Each row is a point on a landscape with many valleys, with its height.
A ball rolls from a point to the lowest of its 2 nearest points, and stops where none of them is lower. Distance is the straight distance between rows; heights are no part of it.
fuso: [121 119 134 119 134 126 122  99 102 116 151 102 129  66 170 155 106 119
 162  84  72 179 127]  h=362
Rav: [105 135  83 130 134 155 147 121 155  84 139 144  99 175 146  77 153 162
 153 132 140 173  98]  h=794
vum: [ 79  89 123 102 109 125 140 137  90 133 146 126 138 104 108 153  84  95
 154 105 101 117 139]  h=605
nogiv: [126  72 107 138 141  99 130 134 153 113  82 194  87 172 104  61 144 154
 132 120 118  80 122]  h=719
foger: [110 177 111 170 133 178 127 117 130  79 166 110  90 118 194 108 117 106
 127 163 109 217 135]  h=607
nufe: [ 86 114 102 112 101 101 158 118 113 165 119 125 189 136  84 147  90  65
 107  62 151 111 157]  h=187
larab: [ 97 165 130 163 154 138 108 108 125 120 200  83 135  89 157 152  70  76
 121 155  84 179 131]  h=332
sem: [118 147 147  79 128 112 142 159 125 169 145 130 151 146  90 152 137 146
 130 171 165 104 112]  h=347
foliz: [112 123  85 143 153 134 129 134  75 104 110 143  84 150 142 139 134 149
 133 124 104 156 126]  h=930
komo: [101 123  93 129 137 140 125 117 137 104 157 111 114 121 149 114 112 135
 156 117 109 179 107]  h=838
zuda: [151 110 157  65  94  66 128 134 114 188  76 117 177 100 104 169 123 129
 119  91 160  88 116]  h=368
nurid: [133  95 165  93  75 124 152 113  89 126 103 147 167  94 136 171 146 117
 138  63 121  94 144]  h=482
noki: [150 165 119 196 192 144 103 157 109 110 127 146  84 169 122 136 156 141
  87 186 139 119 161]  h=619
genif: [ 93 138 174   7  91  98 158 143 126 166 131 131 172 107  93 168 118 139
 190 129 155 146  71]  h=292
Megim: [ 90 159  94 152 127 165 147  97 108  76 162 113 102 106 187 130 115  98
 142 109  83 228 133]  h=530
mumuf: [144 146 142 135 119 133 129  85 146 150 160  85 183  83 144 159 114  94
 113  84 118 136 145]  h=430
bek: [ 88 141 158  63 106 120 147 130 108 165 159 113 175 102 112 172 100 110
 156 116 145 140 113]  h=349
Vene: [125 141  73 219 162 159 104 151  95  82  90 142  47 162 151 100 121 105
 102 164 112 170 168]  h=780
kodi: [142  97 155  90 103 121 130 141 138 128 123 138 128 121 122 123 145 161
 152 135 127  99 104]  h=419
lur: [165  97 136 116 101 116 131  89 146 105 111 121 161  94 155 130 155 150
 148  52 117 133 119]  h=519
zezo: [168 109 128 110 159  96  93 143 179 151 124 102 112 116 111 102 132 182
 145 174 125 118  84]  h=135
zev: [113 138 169  87  90 163 154 129 107 113 158 147 138 133 141 152 160 147
 145 134 136 122 120]  h=446
rupe: [113 162 130 140 140 138 127 121 132 152 185  91 164 119 124 159  94  95
 110 148 135 138 132]  h=299
Kebet: [143 166 110 217 137 190 124 102 147  91 140 107 107 132 177 114 125  80
  93 135  92 164 163]  h=469
rego: [132 185 122 202 151 178 104 147 119  80 154 113  63 124 187 111 117  98
 103 207 119 200 163]  h=675
ruva: [147 135 118  95 139  91 137 103 105 152 107 125 162 127 123 171 147 160
 134  80 131 133 103]  h=342
kirod: [125 103 111 133 102 148 151  87 142  88 127 131 149 113 154 117 139 118
 141  53 107 146 136]  h=575
vevu: [117 114 137  91 100  84 139 148 126 181 103 142 163 149  76 127 115 110
 105 121 185  66 135]  h=604
moso: [161 140 125 173 185 132 104 177 112 109 101 158  42 152 129 108 172 166
 103 190 126 111 157]  h=715
mebo: [ 84 120  69 154 134 158 132 131 156  84 154 126  92 154 140  72 104 117
 151 143 121 179 118]  h=817
nesut: [119 127 108  35 126  58 156 127 129 169  74 158 160 161  77 148 151 164
 148 104 165 121  64]  h=185
deles: [167 128 126 198 160 132  99 114 163 142 116 116 135 146 111 100 122 115
  89 124 136  84 160]  h=516
Tufim: [116 125 145 122 103 150 150 129  94 119 132 159 132 152 128 148 155 132
 115 120 132  91 144]  h=350
Kif: [127 136 118  85 130  89 153 115 120 142  98 162 152 171 107 145 169 174
 131 105 156 111  96]  h=267
rinaf: [143 151 125 124 153 111 122 140 143 158 132 126 143 153  95 130 139 151
 110 155 157 100 124]  h=283
Zag: [157 140 149 142 157 134  96 150 125 131 149 111 101 113 140 134 137 157
 125 181 115 123 130]  h=809
tema: [156  96 163  79  91 113 130 114 154 120 123 122 157  89 146 126 147 164
 166 100 120 124  93]  h=468
Fudi: [145 145  97 206 161 161 117 101 189 100 116 124 112 178 129  63 136 121
 107 119 137 134 143]  h=383
Ded: [149  87 155  55 112  85 123 153 151 158  97 140 129 113  86 127 138 165
 156 158 126  84  80]  h=360
nedaf: [144  95 192  65  68 105 131 136 107 156 101 130 179  80 120 168 124 122
 144  95 137  84 128]  h=428
razu: [147 146 146 165 128 142 138 118 101 136 114 163 137 166 122 143 160 122
  79 115 140  69 165]  h=139
Butu: [101 126  84 159 147 141 124 123  78 104 137 117 107 120 145 160 100 106
 129 107  81 169 142]  h=881
notup: [119  74 125 105 131  73 137 141 141 150  85 198 118 168  72  87 135 141
 118 131 138  47 123]  h=686
malap: [126 152 131 191 158 168 101 176 114  95 161 126  60 131 146 115 120 110
 104 219 118 150 167]  h=746
sebuv: [137 139 160  85  73  83 150 127 154 172  95 146 199 152  91 122 143 104
  88 101 221  68 136]  h=572
Nar: [139  96 149  75 115  80 112 148 136 184 111 109 156  95  86 140 101 132
 141 131 143  89 108]  h=294
Fegu: [103 161 153 116 150 126 115 120 112 141 188  91 144  93 142 162  92 116
 142 160 110 162 120]  h=232
Dise: [156 129 176  77  58  83 138 116 161 163 104 115 220 103 112 140 141 109
 116  87 200  91 121]  h=540
deg: [154 154 115 174 180 150 103 136 191 110 137 115  96 160 123  75 152 164
 127 182 158 148 118]  h=239
duse: [162 144 135 217 143 170  92 118 152 120 144  92 108 110 155 110 110  98
  97 150 105 126 167]  h=323
rako: [144  94 110  96 149  87 129 136 140 127  78 174  97 158 104 107 162 182
 141 131 121  98  91]  h=747
geke: [125 108 112 142 103  99 147  97 127 153 102 143 189 134 103 136 111  74
  90  44 139  83 170]  h=288
Malu: [134 161 117 194 157 162 129 130  96 118 136 148 113 170 127 149 145 109
  77 143 123 103 168]  h=434
ruzap: [106  73 150  85  90 128 140 136  85 123 116 142 125  91 130 156 114 123
 162  95  94 105 132]  h=547
nasus: [ 85  91 117  91 119  90 147 150 112 160 109 173 138 161  66 121 110 112
 122 127 152  61 132]  h=644
musi: [ 96 144 176  46 112 123 146 153 104 162 154 128 149 113 108 173 126 142
 165 161 142 134  93]  h=320
Dirol: [141 147  73 226 141 175 110 123 121  83  85 111  62 125 178  80 108  90
 106 135  96 196 173]  h=689
kile: [101 126 140   4  92  64 158 143 135 183  85 135 177 135  74 156 125 134
 166 110 187 131  66]  h=249
rur: [147 120 124 154 116 129 134  93 146 136 125 113 176 120 128 135 124  99
 105  71 130 100 149]  h=391
pob: [131 148  86 208 120 184 129  97 136  84 113 105  94 103 194  99 121  78
 108 101  72 204 167]  h=596
zub: [132 148 167  94 106 119 137 108 108 165 148 101 179  86 135 182 121 114
 128 102 137 126 131]  h=384
Niv: [173 124 151 174 156 137  97 141 177 140 126 122 118 141 111  93 145 150
 100 165 148  76 148]  h=556
kelo: [105 153  86 166 164 134 120 130 135 134 174 108 142 150 103 144  87 103
 117 160 135 148 126]  h=380
feda: [154 108 151 126 132 116  98 117 102 139 134  92 121  69 161 150 109 142
 141 112  81 140 130]  h=298
lolu: [ 93  87 130 111  79 167 154 132 116  86 133 156 102 125 153 102 136 126
 157 107 109 131 133]  h=696
Ter: [125 139 188  70  68 145 159 116 144 133 164 131 186 112 134 146 145 131
 149 121 163 120 111]  h=488
parum: [171 134 143 148 176 120  94 184 117 126 123 128  61 123 121 133 156 169
 116 205 111 107 135]  h=776
Nor: [169 128 135 125 163 125  99 157 192 117 129 122  80 138 123  73 165 189
 141 198 138 134  97]  h=190
Pavo: [174 123 129 111 158  77 102 136 158 182 105 107 148 128  90 128 131 166
 116 145 148  93  98]  h=206
gomas: [121 133 139 146 146 148 103 159  99 111 164 117  74 101 155 127 109 130
 133 191  99 150 142]  h=804
zonor: [151 169 107 185 157 175 124 110 169  86 121 116  89 160 162  73 155 152
 123 145 151 174 126]  h=309
kubo: [ 87 138 131 131 114 171 151 103  96  95 176 118 125  83 180 152 115  93
 149  95  76 190 143]  h=442
vudod: [161 123 141 174 142 142  90 115 135 125 145  83 111  79 169 116 101 119
 120 124  90 141 142]  h=194
faz: [115 103 107 115 104 144 156 109 117  88 110 163 112 149 151 108 157 153
 151  80 120 135 116]  h=638
bobig: [121 147  96 193 171 139  97 129 138 114 172  92 113 122 136 128  75  90
 115 165 104 169 136]  h=441
Boz: [100 130  76 178 145 163 135 145  85  80 109 162  61 174 144 103 137 124
 119 140 105 157 151]  h=871
vol: [ 83 101 110  94 124 111 137 151 111 155 133 134 139 133  77 139  93 112
 146 135 136  98 123]  h=659
tekez: [153 130 104 214 158 138 118  86 167 125  92 138 141 180 116  80 129 104
  91  80 127  98 158]  h=453
redu: [125 149 129 102 146 120 126 117 107 142 154 109 141 119 134 165 132 158
 146 131 127 155 101]  h=293
Bisa: [143 143 207  50  51 113 150 131 135 162 126 123 205 105 121 164 150 122
 129 116 188 102 110]  h=512
Gizon: [106  71 110 131 115 138 131 153 119 111 119 151  87 140 121  93 118 130
 143 132 105 102 137]  h=762
Sep: [121 126  97 116 147 126 142 131 143 100 108 170  93 180 122  91 169 184
 140 136 138 134  96]  h=772

Where does a ball stop that starts at each point below?
foliz => vudod
gomas => vudod
vol => Nar
deles => zezo
Butu => razu
mumuf => nesut
lolu => Nar
nasus => razu
Zag => razu

Call two points neighbours if one is among the 2 nearest of the other. Go from one point of each pair to the other, from neighbour to neighbour, staying as low as possible. Name the highest point that can't be avoided.
nufe, nesut => mumuf
razu, Nar => vol
vudod, Nar => Zag
Fegu, zezo => sem
Fegu, nesut => ruva
